Each row is a point on a landscape with many valleys, with its height.
From any point a ball rolls to the lowest of the 2 points nearest to it. It stops when none of these is lower. Distance is the straight distance between rows; heights are no part of it.
nena (h 664): [176 140 121 122 126 138 173 122 124 123  90 172 135 150 148 128 168 139
  74 205 119 124 103 121 170 115 132 164 175 165 158 131 122 151 118 147]
duki (h 685): [143 108 123 119 135  97 144 127 142  76 124 176 114 112  96 131 173 120
 120 180 128  88 119 107 149 142 146 111 150 138 134 122 159  76 143 138]
kepil (h 338): [125 103 134 121 151  98 105 108 144 179  93 135 147 209 110 119 153 143
 112 117 105 132 127 113 115  99 111  93  70 115 141 171 184 138 177  75]
naf (h 193): [180 163 137 171  94 108 156 111  95 124  98 158 101 122 147 130 155 120
 100 110 147  75 135 113 141  85 142 107 128 148 115 160  91 160 116 144]
Kekar (h 612): [164 169 150 157 152 101 170 129 132  87 103 191 133 156 103 157 180 119
  97 167 120  87 157 101 127 124 142  84  99 145 120 120 183 132 114 114]
senap (h 703): [ 86 163 107 160  97 148 107 117 118  71 184 130 133  96 113 127 104 116
 162  79 125  94 171 116  89 132 101  86  74 106 101 112 128 114 108 136]
Neda (h 605): [ 43  92 116 118 126 154 119 187 143  97 133  99 173  73  89 140 105 160
 134 201 123 146 126 142 115 224 108 146 161  93  68  38 139 158  85 140]
viko (h 529): [180 141 107 167  89 150 143 103  64 104  98 141 109 203 120 166 158 148
 119 104  55 134  95 120 128 103 118 102  95 200 156 192 171 134  79  93]
nako (h 237): [ 53 124 124 112 155 168  97 135 162 104 118 119 158 105  48 144 101 132
 138 150 115 166 123 160 110 211 108 165 125  76 132  65 174 103 130 101]
mudo (h 290): [126  92  93 136 109  61 139 168 152 118 200 123 145  54 157 118  59 153
 156 142 121 108 160 117 116 166 179  88 165  95 113  58  76 117 128 165]
bal (h 291): [118  80 120 112 133  92  88 125 134 105 133 136 139  91 134 127 148 142
 143 125  90 114 126 121 120 131 147  78 147 145 112 139 146  91 186 115]
Bivom (h 590): [ 83 108 129 107 137 158 111 121 136 128  94  91 177  92  76 128 129 165
 139 143 140 149 107 146 154 203 111 180 136  95 100  49  91 155 105 127]
fuz (h 436): [166  99 152  71 179  96 151 157 170 186  96 125 129 121 133 106 110 117
  99 149 202  89 107 117 163  70 146 170 169 109 178 117  91 121 117 198]
Tevup (h 716): [111 148 124 140 109 166  98  89 111 127 156  72 136 162 106 146 103 103
 146  90 149 158 140 128 105 138  96 153  87 108 127 127 123 154 121 122]
foz (h 678): [139 145 138 145  98 129 113 115  90 153 153 117 110  97 131 123 109 127
 144  46 149  94 178 146 112 114 130 117 129 124 121 144  72 125 144 121]
Bitu (h 363): [ 73  98  99 101 135 137 137 203 163 105 192 112 117  54 161 104  76 125
 163 143 133 121 137 121 107 141 144 108 172 115  73  84  99 110 137 177]
sig (h 416): [126 108 110 113 106 101 132 130 150 127 139 162  90 118 178 111 125  99
 148 164 127  90 123 116 141  73 143  91 163 163 130 154  83  63 147 162]
kes (h 606): [111 167 114 160 102 131 123 129  68  60 160 172 139 100 108 170 110 142
 138 129  84 149 168 118 101 156 106 102 128 154 127 125 165 142  90 139]
dibi (h 391): [129 155 105 139  96 138 133 128 130  92 151 163  94 119 176 121 136  93
 161 137 118  93  94 100 124  95 145 100 122 170  86 150  93  75 134 153]
Sifa (h 342): [114 135 121 127 125 214 118 142 155 144  88 132 119 187 125 147 179 122
 114 146  80 154  67 131  77 138 143 123  97 162  89 131 171 102 122  83]
ruk (h 294): [133  99 131 112 156  85 118 137 188 146  89 156 132 143 140 105 154 128
 139 145 130  87 105 117 152  82 132  92 113 129 134 151 137  81 183 113]
Rom (h 412): [146  96 156  89 189  98 135 157 176 196  55 108 126 137 155 102 129 123
  94 153 194  94  82 107 143  60 124 156 155  95 155 120 108 128 133 178]
Tiv (h 394): [119 124 139  98 159 154 141 157 145 135 118  88 105 101 113 114 115  79
 123 131 192 139 109 113 123 111 137 166 135  81 144 126 111 112 122 154]
kadod (h 543): [169 112 146 120 132 127 135 112 122 181  80 128 123 188 106 121 132 153
 122 119 121 177 126 144 175 124 125 137 112 165 179 177 145 178 129  91]
kubi (h 690): [148 127 114 141 108  97 146 103 125  59 142 196 111 112 107 131 141 131
 121 187 134  95 143 125 146 123 131 111 154 144 151 141 133  95 127 151]
vomel (h 655): [188 152 109 151 121  97 165 109  99 133  78 175 116 146 167 119 183 170
  66 182 109  76 121 119 178 106 129 131 159 163 147 145 124 178 130 151]
lim (h 460): [153 112 102 108 114 133 137 113 117 177 139 176  94 133 205 110 120 132
 114 148 127 125 113 140 152  84 134 153 185 180 150 166  62 117 144 165]
Meti (h 262): [122 154 128 134 123 214 150 154 119 133 108 108 120 145 155 135 136 120
 132 141  93 197  97 139 121 139 133 163 143 168 101 125 124 146 101 112]
kura (h 724): [ 84 136 101 133  93 141 121 146  90 119 204 151 123  57 135 133  39 162
 151 121 115 162 165 160 127 182  96 150 173 148 117  90  87 159 104 166]
Besu (h 234): [157 159 141 156 127 115 156 107 131 132  84 145 102 158 122 129 163 114
  99 106 151  90 118 104 122  84 135 113  98 134 141 170 110 144 146 130]
genif (h 224): [140 171 111 159  81 165 136 124  86  96 171 160  86  85 160 125 103 131
 143  94 103 132 147 134 140 122 123 121 131 179 117 149  92 131 105 144]
Lav (h 369): [145 111 133 105 148  96 160 158 109  84 139 149 116  86 147 120 129 109
 110 172 131 126 142 118 134 121 151 134 185 112 138 133 151 139 117 152]
mel (h 185): [147 146 114 158  94 115 141 147  55 118 169 122 127  70 153 136 121 137
 120 109 125  95 180 123 128 136 152 106 153 124 100 119 101 187  90 162]
vuve (h 697): [ 66 196 111 146 117 202 107 128 140  58 170 140 124 110 105 150 100 116
 153  93 100 121 155 114  90 166 104  95  70 129  97 103 154 114  92 144]
mopok (h 359): [142  83 128 116 129  35 128 143 127 144 176 114 159  77 139 124  69 148
 130 189 173 163 169 160 159 174 114 178 203  88 118  79  89 166  87 158]
pabi (h 628): [ 70 138 125 116 112 137  92 116 190 102 147 132 179 115  98 140 121 129
 141 138 123 110 146 136 106 185 134 111 101  81 132  44 112  94 136 135]
dedad (h 319): [185  89 160 140 119  71 134 110 146 174 111  84 141 114 122 122 121 156
 101 133 196  74 141 140 159 137 126 151 143  70 142  97  76 143 139 148]
Sifi (h 632): [168 140 147 138 138  56 171 122 110 132  80 156 135 168 132 125 186 151
  71 165 144  71 163 109 152 104 108  97 125 111 132 147 161 188 128 120]
lepap (h 569): [126 118 148 114 120 154 110  94 143 154  98  70 125 131  98 121 123 127
 132  98 172 137  98 152 164 144 111 181 124 102 166 131  88 118 153 122]
vagu (h 264): [156 121 113 117 150 114 173 136  50 139 141 131 126 112 176 141 116  96
 109 146 111 172 134 131 134 103 141 167 187 160 132 157 155 153 107 131]
bez (h 268): [172 145 143 152 128  94 153 113 147 169  69 119 100 157 120 113 134 124
  78 124 184  80 132 113 145  73 112 154 117 111 157 160 102 153 152 142]
gipi (h 322): [ 99  78 135  96 153  83 118 156 109 131 122  93 173  94 100 126 133 133
 128 183 135 153 133 129 131 175 128 161 181  89 117  85 158 151 120 126]
fole (h 660): [103 116 151 129 139 154  84  77 167 153 126  78 158 204 118 110 144 140
 129  56 120 167 115 169  99 145 126 114  60  73 132 132 169 143 151  44]
Devu (h 673): [138 128 110 126 131 149 149 123 113 112 100 163 142 150 102 151 168 136
  89 208  90 145 105 130 149 156 125 161 155 166 143 117 159 130 105 145]
Beviv (h 672): [126 126 148 148 100 122  97 105 118 147 139  78 144  93 124 126 103 142
 134  47 161  90 160 155 130 145 126 133 110  96 132 121  72 127 145 122]
zitok (h 710): [ 86 146 112 143 102 170 109 119 117 121 177  88 121 128 119 131  93 126
 147  64 136 141 167 129  93 136  92 121  88  95 106 114 100 139 131 132]
kivo (h 128): [121 141 101 128  99 169 145 166 105 133 182 136  66  90 185 112  86 101
 159 102 138  91 137 131 114 102 137 134 152 150  95 134  54  97 125 170]
vogan (h 480): [171 133  96 129 128 122 159 104  99 143 127 202  93 143 206 116 133 104
 101 157 109 112 116 135 172  65 142 154 176 190 164 179 113 122 125 149]
Lazuv (h 418): [143 102 143  85 174 114 150 149 164 134 106 104 131  95 130 116 100 108
 115 163 203 123 119 121 142 113 148 176 169  83 165  98  98 117 112 187]
dufam (h 618): [144 167 144 141 111 138  98  88 131  62 130 216 135 166  68 169 165 133
 141 125  89  96 132 111 107 143 116  63  60 163 118 144 174  82  91 121]
beza (h 694): [117 121 117  97 152 162 151 171 179 100 104 153 117 104 116 127 157  88
 109 180 150 102  80 101 127 110 172 134 145 124 148  88 120  82 120 173]
Padi (h 301): [153 114 109 122 134 136 149 162  91 156 134 113  93 134 191 115 132 106
 141  98  99 157 106 128 101  72 145 121 159 178 113 184 131 134 130 114]
lapor (h 321): [158 150 136 125 177 119 156 132 111 164  61 100 107 176 105 125 155 109
  76 133 161 141  86 104 141  91 145 164 117 124 168 181 163 158 139 124]
Zapop (h 712): [ 95 133 107 121  93 131 107 109  79  95 171 176 190  86 122 159  94 188
 115 162  92 171 138 143 127 196 107 142 180 140 139  74 138 169  82 160]
dur (h 729): [117 157 101 139  99 157 123 131  74 122 179 118 104  84 114 131  56 127
 145 103 144 156 152 146 153 161 113 170 150 138 132 120  89 148 110 168]
Zolo (h 377): [114 112 165 103 170 137  92 116 157 169 117  68 142 144 124 103 120 117
 149  91 172 190 134 175 125 145 126 166 120  70 123 127 132 156 151  69]
Pipam (h 253): [145 116 115 134 128 129 147 151  47 144 168 115 101  98 181 118 118 104
 140 100 122 146 160 131 102  98 136 140 172 154 108 167 120 143 117 128]
getor (h 299): [ 96 103 133  99 138 119 112 145 193 137 172  82 130  85 159  99  75 109
 159  99 160  94 138 139 101 131 141 133 144  70 120  79  88  69 161 145]
ruzag (h 635): [115 197 142 139 115 151 105  92 174  97 130 158 114 166 114 128 140  95
 154  78 121 117 141 129  99 104 140  82  44 134 129 155 122  96 125 104]
gugu (h 236): [150 113 127 153 112  79  99  96 125 112 109 179 130 140 131 132 173 139
 151 120 111  85 144 114 123  77 107  47  93 161 106 163 137  90 156 100]
safaz (h 627): [127 178 124 148 106 151 125 103 140  92 134 180 142 148 109 151 151  93
 144 131 108 115 133 103  92 112 133  84  71 156 126 125 131 101 112 126]
Datu (h 346): [145  86 138 105 159  61 145 146 136 112 128 129 151  99 117 129 125 133
 107 194 154 117 145 122 137 141 150 136 184  90 153 100 155 131 122 156]
bip (h 399): [142  88 165  92 187 104 120 120 165 198  93 100 137 175 140 110 128 124
 129 134 188 161 124 148 159  92  84 175 134 115 151 154 128 147 152 114]
vumef (h 201): [159 133 115 166 100  82 119 102 119 141 107 182 121 149 157 122 167 126
 143 116 120  88 141 107 117  44 120  64  98 178 112 164 100 122 144 115]
Reb (h 689): [ 79 166 123 131  93 217  86 124 137  95 181 132 144 160 121 154  93 144
 163  66  70 170 151 112  88 156  98  87  60 149 106 128 146 130  84 119]
tez (h 624): [137 147  75 166 104  94 156 132  56  66 189 187 120  72 152 134 110 108
 134 152  98 103 140 104 117 113 144 100 158 162 108 131 145 112  95 151]
dema (h 314): [124 109 140 113 159 151 113 119 164 184  77 132 148 215  88 133 173 141
 100 140 100 148 107 124 105 135 118 121  77 113 139 145 195 123 155  72]
Lobed (h 666): [114 126 128 130 100 115 101 119 160 146 145  97 158  96 118 133  99 142
 152  98 132  85 141 129 139 152 127 118 119 108 131  86  51 104 161 153]
tavi (h 146): [178 153 116 183 101  91 143  92 108 154  85 184  86 179 172 112 148 153
 126 105 118  88 152 124 152  36  88  82  95 193 138 191 112 137 134 105]
Zav (h 557): [150 115 127 124 132  68 130 117 145 178 129 160 168 142 131 122 109 138
 136 141 129 118 183 118 156 107 116 124 130 144 164 114 104 139 176 144]
vunuk (h 550): [150 134 167 111 143 110 107  95  89 161  87  95 153 185  76 141 136 164
 119 112 128 169 127 150 166 163 121 140 107 136 170 147 157 172 132  86]
Reti (h 340): [129  72 102 140 109  41 145 156 167 123 186 111 156  69 136 123  42 161
 137 192 158 156 149 146 127 187 132 148 199  72 128  43  89 147  53 169]
nir (h 641): [104 160 137 148 125 136  94  73 185 116 132 125 126 146 113 101 134  97
 152  45 130 105 127 137  93 105 148  82  48  91 139 146 120 100 160  72]
pazo (h 180): [117 189 113 126  93 187 150 150 129 129 161 141  65 115 181 115  94 100
 167 104 114 133 124 145 128 118 136 142 145 178 110 144  67 100 105 156]
lif (h 654): [111 129 143 128 146  84  96  86 180 137 134 102 179 121 130 105 124 113
 136  84 145  69 138 139 124 133 136 103  86  53 143  82 107  86 186 106]
bubeb (h 701): [149 172 141 144  92 109 123  95  88  76 143 136 150 101  92 158 126 154
 114  97 133 103 162 124 138 158 124 108 127 121 140 125 117 159 103 159]
redat (h 323): [130 109 144 100 168 100 118 154 198 165  83 118 125 120 162  92 164 127
 128 140 150 101  83 104 123  80 151 109 134 112 135 144 111  94 189 133]
vavo (h 184): [ 94 148 110  97 135 179 146 200 140 127 183 118  59  65 165  84  82  97
 160  97 158 104 135 127 121 103 144 133 145 133  90 123  71 104 125 172]
Non (h 686): [120 142 117 118 153 156 169 171 156  85  99 165 120  91  75 133 152  97
 110 211 137 125 103 105 128 156 154 156 161 119 145  82 150  95 103 157]
ris (h 575): [152 130 149 126 151  56 139 109  91 178  95 130 160 178  98 130 133 164
 105 146 132 118 171 126 188 116  85 128 114 125 158 140 171 178 159 111]
Bera (h 621): [ 71 118 127 138 133 142 120 137 198  91 154  97 168  85 110 118 106 126
 141 144 133 103 139 140 101 196 131 119 117  51 108  32 125 104 132 133]
Pizi (h 375): [114 149 107 143 113 185 116 131 151 106 122 154  97 180 124 141 170 100
 149 136  81 125  62 111 100 120 140  96  76 191  86 150 156  60 127 107]
basaf (h 366): [116 168 111 152  98 166 135 136 138 116 133 143  75 144 175 117 145  90
 167  95 112 121  85 112  96  82 120  91  99 179  84 165  82  86 126 127]
Nokam (h 352): [121 100 160  99 169 125 130 155 188 150  70 103 122 135 131 105 186 125
  95 156 156 103  82 116 107  99 155 128 133  91 123 138 135 112 157 121]
ton (h 260): [ 78 115 130 112 142 188  97 112 154 136 114  97 163 153  67 138 148 133
 136 143 119 171 107 131 103 186 123 152 108  97 118  98 174 121 128  88]
Mit (h 347): [164 144 137 133 143 150 155 149  99 148  81  83  79 143 140 124 137 105
  96 109 149 154  75 119 145 103 145 180 145 133 145 167 138 154 123 128]
Zudud (h 284): [141 150 104 155  94 199 133 121 116 136 129  92  76 145 126 138 109 101
 139  67 127 160 108 135 126 115 123 144 100 168 138 169 110 132 118 117]
vez (h 296): [169 160 137 139 167  98 159 133 142 181  45 141  85 193  98 123 151 131
  68 133 160  95  89  96 163  82 105 152 100 130 170 169 153 159 161 131]
fug (h 680): [128 140 116 128 127 149 167 149 124  84  97 152 137 109  84 152 148 130
  93 216 121 141 116 125 132 174 147 162 169 128 134  74 134 134  81 153]
givug (h 316): [ 94  99 128 114 153 106 102 160 113 101 159  93 136  82 135 117 127 118
 155 103 104 137 145 133 109 150 145 103 154 100 104 133 162  96 171 105]
Kuf (h 500): [182 146 105 144 135 143 173 104  96 123 115 183  94 178 186 131 140 106
 103 140  84 135  97 143 163  81 135 159 152 205 163 180 155 112 108 117]
kis (h 541): [170 136 127 147 123 127 127  94  99 124  70 147 102 223  84 161 176 168
 101 103  87 118 105 116 135  99 108  78  67 172 158 192 185 154 111  80]
pusot (h 393): [140 109 133 103 141 108 145 147 132 122 133  96 124 112 143 132 133 108
 133 191 184 178 151 140 140 139 119 195 188 102 120  97 126 169  81 157]
Vakod (h 534): [156 131 129 125 127 115 139 109  96 167 121 148 134 179 140 129 136 146
 119 135  92 157 130 132 154 108 118 136 123 185 162 167 142 151 137 114]
sules (h 679): [147 111 128 115 158 108 144 121 121 111  95 181 125 161  80 138 181 152
  90 197  94 116  98 114 147 144 135 131 140 153 162 131 173 113 149 134]
vudu (h 725): [106 161 144 133 123 144  92 123  65 138 160  71 146  94  94 154  87 154
 162 102 178 174 154 160 147 177  93 176 115 108  79  91 117 211  81 132]
Baro (h 336): [ 81 109 134 112 151 152 102 147 121 126 164  72 129  85 135 108 115 134
 159  80 126 150 133 141 105 154 129 127 120  97 102 129 156 127 159 101]
minas (h 643): [184 135 125 154 123  62 172 112 114 127 101 194 137 156 164 132 169 175
  83 189 128  67 161 116 187 101 124  96 159 141 135 134 140 187 114 148]
Dimam (h 333): [ 91  96 113  89 141 119 124 200 183 131 205  87 117  60 183  93  59 121
 161 102 160 104 146 132 106 133 135 116 175  77  97  74  87  89 143 168]
Kagi (h 598): [131 136 138 140 119 122 122 113  88  87 137 169 152 135  97 165 145 136
 130 149  82 145 157 119 110 151 122  95 114 150 129 133 184 138 120 124]
lidig (h 395): [133 123 121 119 136 133 155 168 119  84 162 144  96  59 152 115 107  89
 131 143 143 116 122 112 134 110 156 128 178 122 128 133 123 107 112 174]
siv (h 659): [130 119 132 133 117  73 111  97 184 125 143 125 179 123 130 136 118 144
 143 119 131  64 155 129 129 138 130  98  95  96 146  82  84  86 170 143]
Vur (h 597): [ 65 111 117 112 131 177 110 166 117 120 121  96 177  87  91 139 126 161
 136 178 120 178 117 143 142 208 110 164 154 115  70  44 116 172  83 140]
mek (h 602): [177 185 145 165 144 114 150 119 107  79  96 201 126 162 117 159 186 127
 111 135  84 107 141 119 130 120 131  86  94 175 121 157 198 127 100 106]
Pepev (h 90): [182 136 127 176  97 120 136  96 102 183  91 148  81 175 153 116 129 136
 114  80 128 117 123 132 135  54  99 119 106 184 151 202 104 137 131 112]
mazar (h 667): [104 112 133 116 132 167  98 104 151 144 140  96 147 177 115 121 130 127
 141  96 104 170 134 129  79 138 126 110  72 101 131 149 159 125 152  59]
kani (h 385): [129  89 169  72 190 118 132 160 164 165  53  96 129 141 142 117 162 139
  94 159 175 141  75 119 139  74 120 160 161  90 154 134 130 129 144 152]
toso (h 233): [ 73 128 102 106 138 160 116 178 164 110 173 101  80  78 165  96  94  99
 184  98 137  88 118 123 107 110 150  96 118 121  86 132  83  78 159 142]
Das (h 120): [167 164 123 161 110 118 162 138  66 133 143 150 130 104 176 133 145 127
 101 120 131 111 153 127 132 108 167 119 162 145 104 141  92 187  95 149]
Sife (h 370): [137 125 131 121 141 152 132 145 123 110 107 129  95 136 130 131 159  97
 125 134 112 130  87 101 122  89 137 132 130 154 138 167 156  90 149 123]
nim (h 190): [153 117 114 130 102 133 147 158  91 166 164 140  68  91 206 107 104 120
 142  77 138 109 145 128 109  77 134 120 169 156  95 149  67 115 120 156]
fes (h 681): [107 129 141 128 103 208  95 112 114 112 157 120 149 182 110 177 134 147
 141  87  62 175 129 127  79 159 110  99  63 157 119 131 183 132  82 104]
dalil (h 439): [122  98 132  91 121 115 124 129 156 173 128 152 107 149 185 107 108 126
 151 145 135 131 143 119 143  81 110 136 168 160 159 156  65  78 170 153]
mavuv (h 229): [116 127 120 153 108 107 141 162  93 117 180  93 134  77 154 131 108 125
 132 129 139 120 177 115  97 149 146 123 140 107  89 104 105 167 112 149]
farob (h 266): [136 101 144 115 136 105 108 113 150 118 109 156 141 154 109 130 165 148
 138 139  91 113 112 115 132 121 127  78 109 155 127 171 148  78 174  94]
ruti (h 358): [124  93 139 119 169 102 120 107 181 200  92 111 129 210 135  98 140 117
 124  96 127 137 121 115 114  74 122 107  81  99 151 173 171 126 190  66]
vek (h 674): [110 122 138 122 112 174  97 104 154 116 144 140 119 187  96 157 143 116
 143 123  83 171 145 134  90 148 120  99  73 135 139 154 196  89 119  83]
mola (h 582): [100 112 136 124 141 126 103 111 169 144 104  80 189  84 100 126 115 144
 144 109 160 124 113 161 149 179 121 166 135  77 134  41  88 114 150 116]
Bol (h 267): [ 97 114 118 120 122 123 120 160 109 133 160  73 160  77 140 132 120 140
 139 142 153 138 141 137 118 163 132 148 152  93  72  78  95 174 123 144]
Sof (h 646): [122  92  68 126 108  68 127 168  82 101 212 169 121  54 177 120  80 147
 137 150 106 128 163 121 109 141 155  91 201 142 102  99 121 137 129 157]
Bafof (h 298): [110 162 147 142 123 172 135 148 133  95 120 106 112 106 137 124 154 115
 126 107 140 124 122 116 112 131 142 122  97 122  88 135 125 144 130 123]
lis (h 614): [109 164  89 170  99 113 126 142  79  46 193 198 128  72 127 148  93 120
 144 137  99 117 164 120  91 145 133  76 128 155 104 109 152 133  84 157]
pidid (h 270): [ 91 120 130 123 132 122  99 148 177  96 171 104 120  68 156  96 105 101
 169  87 152  80 136 140 115 135 147  98 113  82 106 102 105  73 166 126]
tetil (h 552): [152 133 122 178 111 114 118  97 109 137  53 144 106 199 123 133 173 161
 114  86  96  97  89 107 115  75 111  61  63 172 134 207 162 143 117  75]
Gor (h 562): [140  93 150  96 151 116 106 110  96 172  99  65 136 123  88 116 123 133
 128  99 156 160 102 163 165 136 122 188 149 113 156 144 124 140 147 112]
Nesi (h 556): [136 112 144 117 137  95 103 100  96 141 118  87 173 125  74 131 124 146
 133 104 126 142 120 146 159 174 124 158 111 104 151 117 144 148 143 104]
Borak (h 230): [102  96 156  93 151 123 120 121 176 126 115 133 153 125  88 128 115 129
 142 169 129 164 147 154 148 172 106 177 151 119 171  89 128  99 148 116]
Tubod (h 574): [114 111 161 114 144 121 108 101 167 155  92  74 142 121 107 112 129 138
 130  92 164 103  97 154 146 149 118 167 118  74 145  97  72 101 167 115]
San (h 516): [190 142 106 167 121 143 160  90  77 107 109 168  95 192 151 144 153 130
 111 122  66 142 101 130 155  83 129 123 120 214 157 189 164 126 100  98]
letu (h 317): [144  69 100 143 105  48 146 163 187 111 189 117 162  81 144 124  66 145
 121 179 126 125 159 111 126 175 167  98 173  67 132  46  89 117  91 164]
fem (h 396): [140 118 184 116 164 116 108 113 162 197 107  78 123 148 146 105 129 116
 138  98 196 175 151 157 126 108 100 177 115  99 125 149  92 155 153  93]
madi (h 719): [ 89 151  94 125  67 145 111 125  81  82 197 179 153  84 142 158  59 172
 148 125  84 162 155 137 119 171  88 123 156 156 121  98  95 147  95 184]
Mafu (h 706): [125 149 143 132  98 130 110 112  91  82 134 144 161  86  88 154 119 168
 120 133 119 147 137 130 150 196 114 143 143 125 145  91 127 168  87 163]
Pizo (h 223): [157 138 126 115 143 153 164 119  79 135 138 141 119 134 158 134 115  95
 121 171 122 198 129 144 151 129 123 208 187 172 148 143 150 155  93 133]
kap (h 397): [119 143 106 154 100 195 129 135 121  77 149 150 100 144 144 150 138 105
 154 132  58 135  75 111 121 122 130 102 109 206  80 148 154  83 111 132]
tor (h 265): [135 155 150 148 130 123 124 113 121 119  79 105 113 137 119 118 176 123
 105  88 147 115 112 109 106 112 138 106  97 112 114 169 140 147 140 105]
bova (h 417): [149 134 106 146 105 183 146 126  94  91 123 148 104 143 102 149 158 129
 126 143  65 146  86 122 133 152 147 122 124 189 124 152 178  93  99 112]
gem (h 326): [115 135 125 146 122 173 112  92 155 173 113  71 106 179 110 100 130  95
 123  48 143 143  71 119  86 101 153 120  62 105 142 169 145 137 138  63]
mago (h 390): [ 83 115 104 113 144 158 146 198 156  67 153 122 103  46 124 103 105 119
 138 174 141 106 114 123 139 150 146 124 168 105 106 103 132  96 114 170]
revil (h 332): [ 91 171 123 154 115 201 140 153 158 109 129 101  77 134 148 114 131  77
 145  90 137 113  78 111  95 104 131 118  80 129  82 163 121 111 135 125]
zonur (h 647): [ 94 148 150 134 156 119  91  78 203 132 130 120 146 148 125  84 127 101
 136  55 141  97 104 154 102 118 153 111  70  47 151 106 123  85 194  72]
Suma (h 376): [133  92 133 100 122  82 139 124 121 123 153 120 131 104 141 130  91 121
 143 198 204 176 151 171 156 153 104 210 200  98 103 101 104 160  77 163]
Rupo (h 177): [135 115 131  80 144 158 146 134 134 167 126 120 132 148 139 128 116 111
 138 167 137 207 117 147 149 112 119 194 173 164 148 130 104 131 121 135]
Kiter (h 567): [153 111 137 116 143  49 141 116 126 180 127 163 181 152 117 138 122 175
 106 172 140 104 190 127 206 125  89 132 132 121 163 102 136 171 155 142]
nikel (h 295): [170 117 157 148 118  83 139 115 131 206  95 110 130 137 132 121 135 149
 102 116 193  97 144 129 159  99 121 154 148  94 141 134  80 163 151 144]
Vasuk (h 287): [101 128 154 112 151 156 105 113 149 146  79 135 172 183  73 152 179 139
 100 167 100 133 125 127  91 169 134 128  85 108 126  98 187 124 133  91]
doz (h 591): [131 150 150 129 142 109 118 108  90 100 104 160 173 172  69 173 166 151
 101 135  74 120 154 118 108 153 124  92  83 136 134 139 212 145 113  97]
sekof (h 371): [141 153 140 120 145 171 153 144 118 138 118  98 100 101 124 119 122  77
 121 126 161 145 101 121 141 110 151 178 153 136 147 144 110 132 120 138]
rukor (h 357): [ 99 106 156  91 178 138 110 140 126 142 145  54 145  94 130 104 118 118
 158  89 154 165 130 157 117 152 130 171 141  61  90 122 143 143 142  92]
deguv (h 214): [ 92 103 148 109 156 123 115 125 152  99 106 129 148 122  52 140 123 131
 128 161 114 159 130 148 140 188 113 153 137 113 172 105 175  78 151 115]
nozap (h 259): [137 141 127 139  83 179 118 111  82 130 142 121  93 141 148 141 116 145
 131  77 110 161 132 139 127 134 117 126 108 175 125 166 104 147 109 124]
Gora (h 696): [143 135 126 155  93  98 135 108 109  88 145 150 136  84 105 139 115 131
 104 135 144  84 152 128 165 141 139 124 134 113 157 124 104 113 128 167]
kar (h 261): [123 112 122 148 111  83 139 157 128  97 182 124 149  54 132 125  95 124
 141 142 133 107 164 118 118 163 155  91 146  97 107  96 114 141 127 154]
bisak (h 307): [125 135 116 137 106 178 119 114 133 164 128  63  86 165 128 116 101  97
 137  43 144 158  84 129 113 112 137 135  82 122 154 178 123 129 134  97]
nenu (h 343): [150 102 139 127 140 127 132 141 121 165  99 108 101 165 148 110 148 108
 128 108 109 156  83 100 122  79 157 104 121 168 144 204 161 118 145  98]
gak (h 622): [152 145 148 119 173  72 170 139 123 119  80 180 121 178  98 138 179 150
  90 168 115  75 158  99 156 113  98  94 105 123 136 144 201 155 146 108]
Kizak (h 378): [128  83 150 108 169 104 119 114 159 208 102  99 113 202 154  98 126 131
 123 108 159 154 119 131 133  60  94 132 108 115 165 180 156 130 170  96]
lik (h 546): [138 118  98 121 111 108 125 110 124 152 145 168 148 156 147 133 130 127
 151 138  90 140 164 113 127  86 133 108 119 175 150 141 122 117 166 129]
Buneb (h 583): [140 151 152 123 148  75 116 100  98 128 103 148 184 174  66 158 155 157
 116 130 106 124 177 123 139 144  96 108  97 113 161 129 200 165 133 103]
Tobu (h 217): [127 130 125 106 117 171 129 136 139 172 119 109 124 155 150 128 129 119
 143 120 115 211 123 132 116 123 129 166 129 169 135 141  86 137 126 116]
nifi (h 611): [159 186 150 162 125 160 118  99 121  71 103 194 126 175  93 163 185 145
 124 114  83 122 133 114 104 129 126  74  58 175 120 156 198 114  76 103]
Sitob (h 304): [136 161 127 139 116 219 147 142 129 140 104 113 128 192 138 159 159 125
 126 138  68 194  85 128 102 154 139 150 115 175  94 128 175 132  85  93]
ges (h 653): [ 86 125 144 123 142 165  81  75 206 143 119  97 152 177 134  95 143 123
 121  63 136 117  88 156  96 141 142 119  80  54 127 108 142 118 183  58]
bebud (h 297): [100  93 124 104 131 141 118 145  86 140 148  82 146 102 122 144 139 146
 136 152 130 161 111 139 119 163 119 170 155 119  99 109 135 147 127 135]
ranun (h 636): [119 123  66 128 103 117 142 152  64 102 192 160 112  62 188 126  93 129
 123 154  87 124 122 126 137 117 167 125 196 176 106 141 123 123 119 160]
ligev (h 348): [180  76 148 140 110  66 139 134 137 180 160  94 145  72 146 124  87 150
 120 123 188  60 161 151 157 153 145 146 174  80 135  91  47 117 113 165]
fuba (h 720): [116 149 145 133 114 141  97 106  75 136 145  60 152 132  86 146 110 121
 140  92 162 173 133 148 119 169 100 169  93  95  94 117 133 190 114 117]
Kosu (h 613): [ 62  86  98 122 130 149 114 172 169  93 144  88 161  74 109 133 114 146
 131 182 132 122 118 122 115 196 120 126 157  77  78  36 143 128 126 139]

Where does a ball stop that starts at each point below?
mago => kivo
San => Das
Kizak => deguv
Lazuv => Das
tez => Vakod
Bera => Vakod
pusot => Das
gem => kivo
Suma => Das
kap => Rupo
nena => mek
